The views of a scene show one set of named points, each view turned or mirrored, shifted and resized as a whole, with a little noise and some points left out.

Scene 1
View 1
nezep: [ 10   4  20 -17  -7  12 -19  -5   9  -4   7  -4   0  12   6   2  -3  -3
 -11 -13  11   1   1  -8   6   0   8  -5   2  -7  -9]
pepo: [  0 -28  31  -6 -10  11  -4   5  -6   6  14  -5 -27  10 -12  37  -7   8
  -7 -12   4   7 -10  -5 -10   2   4  15 -11  -1 -17]
dezi: [  5  -2  20 -12  -5   8 -11  -2   5  -7   6  -4   0  10   7   7  -3  -6
  -5 -10   8   3  -2  -6  -4  -2   4   1  -2  -9 -11]
ripun: [ 13   1  21 -11  -7  13 -24   3  -9  14  11  -2 -11  18   2  11  -7   5
 -14 -15   1  -1  -3 -10  -2  -2  -1   0  -6  -6 -10]
bebev: [ 10   7  16 -19  -7  13 -20   4  -5   3   4  -7  -2  11   5   9   1  -3
 -10 -16   2  -6  -5  -7  -3  -3   2  -2  -3  -9  -8]
Gad: [  5  -1  16 -14  -6  13  -9   2   0  -1   0  -8  -5   9   2  15   3   0
  -6 -11   0   2  -4  -4  -7  -5   3   5  -8  -8  -9]
Ruki: [  8 -13  19   3  -7  14  -6 -13   4   9  10   1 -18  18  -2  11 -11  17
 -13  -8   3  16   8  -7  -3  -5  -2   7 -15   0 -10]
kig: [  5  -4  22 -21 -10  15 -18   2   5  -2   8  -7 -10   8  -3  19   2  -2
 -14 -17   8  -1  -5  -6   5   4  12   2   0  -6 -11]
Sefeb: [  4   6   7 -12  -8  20  -9  -7   5   1  -7  -7  -4  10   1  11   6   9
 -12 -10  -4   6   3  -5  -1  -5   3   0 -11  -5  -3]
Rud: [  5 -13  14  -2 -10  20  -2 -12   7   7   1  -3 -18  13  -7  18  -3  20
 -12  -9  -1  18   7  -5  -1  -4   1   7 -18   2  -7]
dek: [  5 -13  18  -4 -10  20  -6 -10   4   9   2  -4 -22  13 -11  24  -2  22
 -17 -12  -2  16   6  -6   0  -2   5   8 -17   2  -9]
bogi: [ 10  27   3 -25  -8  20 -25  -8  11  -4  -8  -8  12  10  12  -8   7  -3
 -13 -14   4  -4   7  -8  12  -1   9 -14   2  -9   0]
Fega: [  8  -4  16  -9 -10  20 -16  -9   4  10   5  -4 -16  17  -4  15  -4  16
 -18 -14   0  11   5  -9   5  -2   5   3 -10   0  -6]
keku: [  7  13   3 -12  -7  22 -17  -6  -3  10  -9  -8  -4  13   1  11   6  12
 -16 -13  -8   4   4  -8  -1  -8  -2   1 -13  -5  -2]
View 2
Ruki: [ -5  20  -8 -16  -7 -17   9 -16   3   1  -1   1 -11   3  -2  11  -7  -4
   2   5 -14  -5  -3  14 -17 -24   7   9   3  -3   7]
Fega: [ -9  14 -12 -13  -3  -8  13  -9  -3  -8  11   3   3  12   1   3  -6  -1
 -12  11  -8  -3 -12  11 -12 -17   5   7   2  -4   4]
keku: [-12  14 -17  -8   0   7   3   1   1  -3  10 -14   6  23   5  -5 -15   2
 -11  16  -3  -2 -29  -4 -11 -10  16   2   4  -6  15]
bogi: [-15  10 -22  28  12  22   5  17 -24   9   6  -3  15  38  21  -8  -7   3
 -21  22   6 -10 -17  -6  -1   2  14 -14   6  13  16]
pepo: [ -9   5 -11 -27 -29 -32   6 -26   1 -23  -8   7  13 -16 -24   0 -15 -11
  -6   5 -13  -2   0  23  -1 -16  -6   5   3   5   8]
Rud: [ -7  16  -7 -21  -8 -20  11 -14   8  -6   0   4   0  11  -7   6  -5  -4
   6   7  -6  -6 -10   6 -15 -24   7   8  -2 -10   8]
nezep: [-11   8 -16  16  -1   4   9   0 -21   3  -4   6   9  14   9   3  -7  -5
 -17  15  -5 -10   0  11  -1  -6   6  -9   6  17  11]
bebev: [-13   8 -17   6  -7   2   4  -5 -18  -4  -2  -1   9   7   1  -3 -14  -5
 -20  15  -8  -5  -5  14  -2  -7   7  -8   7  16  13]
dek: [ -8  14 -11 -26 -10 -21  13 -14   6 -14   6   8   7  10  -7   4  -3  -2
   0   7  -5  -4 -13   9 -13 -22   2   9  -1  -9   5]
ripun: [-16  11 -18  -4  -9   4   5 -11 -12  -9  10  -8  -1  -2   3  -1 -19  -5
 -27  12 -16   2  -8  18  -7  -9   4   1  10   9  11]
dezi: [-11  10 -13   2 -11  -7   4  -8 -10  -2 -11   2  10   4  -3   1 -12  -7
  -9  11  -6  -6  -1  12  -1 -10   6  -6   4  12  14]
kig: [-11   2 -17   1 -11  -5   8  -8 -19 -13   2  10  21   9  -4  -4 -10  -4
 -20  14  -4  -4  -3  16   4  -3  -1  -6   5  15   8]
Gad: [-15   8 -16  -1 -13  -2  -3  -5  -6  -5  -9  -6  13   8  -7  -7 -18  -5
 -10  13  -4  -5 -13   5  -1  -5  10  -6   4   9  17]
View 3
Rud: [ 12  -6   9   9  27   8  25   8   6  -3  23 -16   7  -1   2  -6   6   6
  -8  -3  11 -11  -6 -19   5  -9   5   8  24 -12  -4]
kig: [  0   5   5   9   9   4  12  14 -14  -4   4  -9  19   8  -3  -9   7   3
   3  -4   6 -11  14   4 -12   6  -4   4  14  -7  10]
bebev: [ -2   4  -4   6  -1  -9  13  15  -4  -6  -1  -1  11  11   0   1   0   3
   0 -10  15  -6  14   0  -5   9 -10   9  14 -11   6]
Sefeb: [ -1  -3   3  -1  11   3   9  14   0  -9  10  -5   2   8  -6   9   3   0
  -5 -12  13 -10   4 -15   6  -5  -3   3  10 -12  -2]
Gad: [  7   0   2   7   2  -6  16  14 -10  -6   7  -6   6  11  -1  -1   0   4
  -1 -14  12  -4   8  -6   0  -3  -4   4  15 -15   4]
dezi: [  7   3   1   8  -4  -7  11  12  -6   3   6 -14   8  16   7   0  -1   4
  -2 -16   9 -12  11  -4  -3   4  -3   9  13 -10  10]
keku: [ -5  -5  -3  -5  14   0  14  14   7 -15   7   5   2   4  -8  12   0  -1
  -5  -9  19  -7   5 -17   6   0  -7   6  13 -13  -7]
Fega: [  2  -2   2   8  23   7  21   9   8  -6  11  -9  13   0  -1  -3   7   4
  -7   0  13 -12   1  -9  -4   4  -1  11  21  -8  -4]
dek: [ 11  -5  10  10  33  13  27  11   0  -6  20 -14  13  -5  -3 -11   9   6
  -6   0  10  -8  -6 -13   1  -8   4   8  25 -12  -6]
ripun: [  2   1  -5   9   8  -8  25  12   7  -5   1  -3  18   5   1  -3   2   7
  -5  -2  20  -3  10   4 -10  10 -10  15  21 -10   2]
bogi: [-21   4  -7 -11  -2   3 -14  17   9  -4  -2   2   2  18  -7  23  -3  -9
  -3 -17   6 -23  20 -10  -1  17 -11   5  -1  -5   4]
nezep: [ -2   6  -1   7   0   2   2  11   2   5   4 -11  12  15   3   3   0   2
  -3 -13   7 -19  13  -3  -9  13  -5  12   8  -5   9]
pepo: [ 22   0   7  20  15  -3  36  11 -20  -4  12 -14  20   2   4 -24   8  14
   0  -1  15   3   3   2 -10  -9   0   7  27 -15   5]
View 4
bogi: [ -7  -2   3  22 -11  -1  16   6 -13   3  16  -8  23  -7   8  17   6  16
 -11   5 -12  21  -2  -7  -7  10   2   0  -2 -10   5]
Fega: [  4  -2   1  -1   1  -2  13   1  -5  -8  20  -6  13  -4   3 -11  10  -5
  -3 -16  -1   3  13  -1   1  -4   2  -7   7  11   4]
keku: [  1   0   3   0  -4  -2  16   8   0  -8  16 -12  17  -6   8  -2   4  -1
  -2   1  -3   1   1   5  -8   4   4  -7   7   2  -1]
dezi: [ -1 -12   6   0  -2  -9   5  -7  -8   7  14  -1  16 -13  -9  10   8  -2
   4 -11 -11  11  -1 -10  -3  -4   0  -9   2   5   7]
dek: [  9   6  -6  -7   3  -1  12  -3  -5 -12  26  -6   8  -6   0 -22   7 -13
  -1 -16   7  -6  17   7   4  -7   2  -8  13  15   3]
Sefeb: [  2  -1  -3   2  -4  -4  10   1  -5  -1  18 -10  16 -11   1   0   3  -2
   1   0  -2   3   1   4  -3   2   2  -7   7   2   4]
kig: [  3 -12   9   3  -4 -11  -2 -14  -9  -2   9   4  14  -6  -4  -3  15   4
  10 -19 -12  17  -3  -6   4   0   8 -12   1  14  12]
Ruki: [  5  -7   0 -12   6  -4  13  -1  -4  -2  26  -5  10  -7  -6  -6   7 -17
  -2 -19   1  -5  18  -5   0 -13  -3  -8   6  12   1]
bebev: [  0 -12  11   2  -6  -8   7  -2  -1  -2   8  -3  17  -6   2   5  11   3
   4  -9 -13  13  -4  -3  -6   3   5 -10  -1   6   5]
ripun: [  4 -12  15  -6   0  -7  10   2   2 -10   9  -3  15   1   3  -3  14  -3
   1 -18 -12   7   3  -6  -5  -1   6 -11   0  11   2]
Rud: [  7   0  -7  -7   2  -3  10  -4  -7  -5  26  -6   9 -10  -6 -13   5 -13
   0 -14   4  -5  13   3   3 -10  -1  -8  12  11   3]
nezep: [ -3  -9   7   9  -3  -6   9  -5 -12   4  16   0  18  -8  -2   9  10   4
  -3 -13 -11  17   3 -12  -2  -2   2  -5  -3   3   8]
pepo: [ 12 -11   4 -16   4 -12  -5 -19  -2  -6  12   5   5  -7 -10 -20  14 -14
  17 -30  -2   0   5   2   8 -12   5 -17   9  25  11]
View 5
Ruki: [-20   1  -7  -2 -10  -6  -2  -5 -16   7   4 -36 -16 -13 -10   1  -2 -10
 -29  -5   6  26   9  11  -4   1   5   1 -25  -5  -7]
kig: [-15 -29   0   4 -21 -20  12  -2   5  -3  -5 -21 -29   7 -28   6  -6  -9
  10  13 -30  10  -8   1  10  12  -1  -8 -21  14 -12]
dezi: [ -8 -28  11  -3 -23 -23  10   3  -4  -4   6 -22 -25   1 -25  10   2  -7
  -8  12 -23  -7  -9  14   5   2   8  14 -17   3 -17]
Rud: [-17  -5 -17   1 -10 -10   1  -1  -8   5  -2 -32 -17  -8  -1  -2   1  -3
 -17 -12   6  32   6  19  -3   2  -1 -12 -19  -3 -12]
Fega: [-18 -11  -1   5 -10  -2   3  -4  -8  13  -1 -26 -25  -5 -11  -1  -5  -6
  -9   0 -10  23  10   5   1  16  -4  -9 -17   6  -9]
Gad: [-17 -25   5  -7 -20 -26   9   5  -4   5   5 -24 -26   4 -17   6   9  -3
  10   3 -18   0   0  23  -1   6   2  11 -21   9 -18]
dek: [-23  -8 -21   1 -10  -8   1  -2  -3   7  -5 -31 -20  -5  -4  -5  -3  -6
 -11 -11   4  37  10  14  -2   6  -6 -17 -25   3  -9]
nezep: [ -3 -27  21   8 -22 -10   8  -1  -3   1   4 -15 -31  -1 -24   5  -5  -8
 -12  17 -31  -7 -11   3  11  11   8   2  -7   5 -17]
keku: [-16 -18  18  -1 -12  -7   3   6 -11  30   5 -16 -34   0   2  -1   8   3
   7  -3  -8   6  19  27  -3  23  -7   5  -4   3 -18]
Sefeb: [-11 -22   7  -1 -15 -14   4   6  -4  14   4 -16 -31   1  -1  -1   6   2
   5  -4 -13   6   7  27  -1  14  -2  -3  -4   2 -23]
ripun: [-27 -17  14  -4 -12  -6   5  -7 -10  17   0 -25 -26  -4 -24   3  -4 -13
   3  14 -17   8  11  -2   4  14  -2  12 -28  15  -3]

In a view up to two points have been moved. Name them for each view, in the order of its rows, or write none.
view 1 => none
view 2 => bebev, dezi
view 3 => pepo
view 4 => dek, kig
view 5 => none
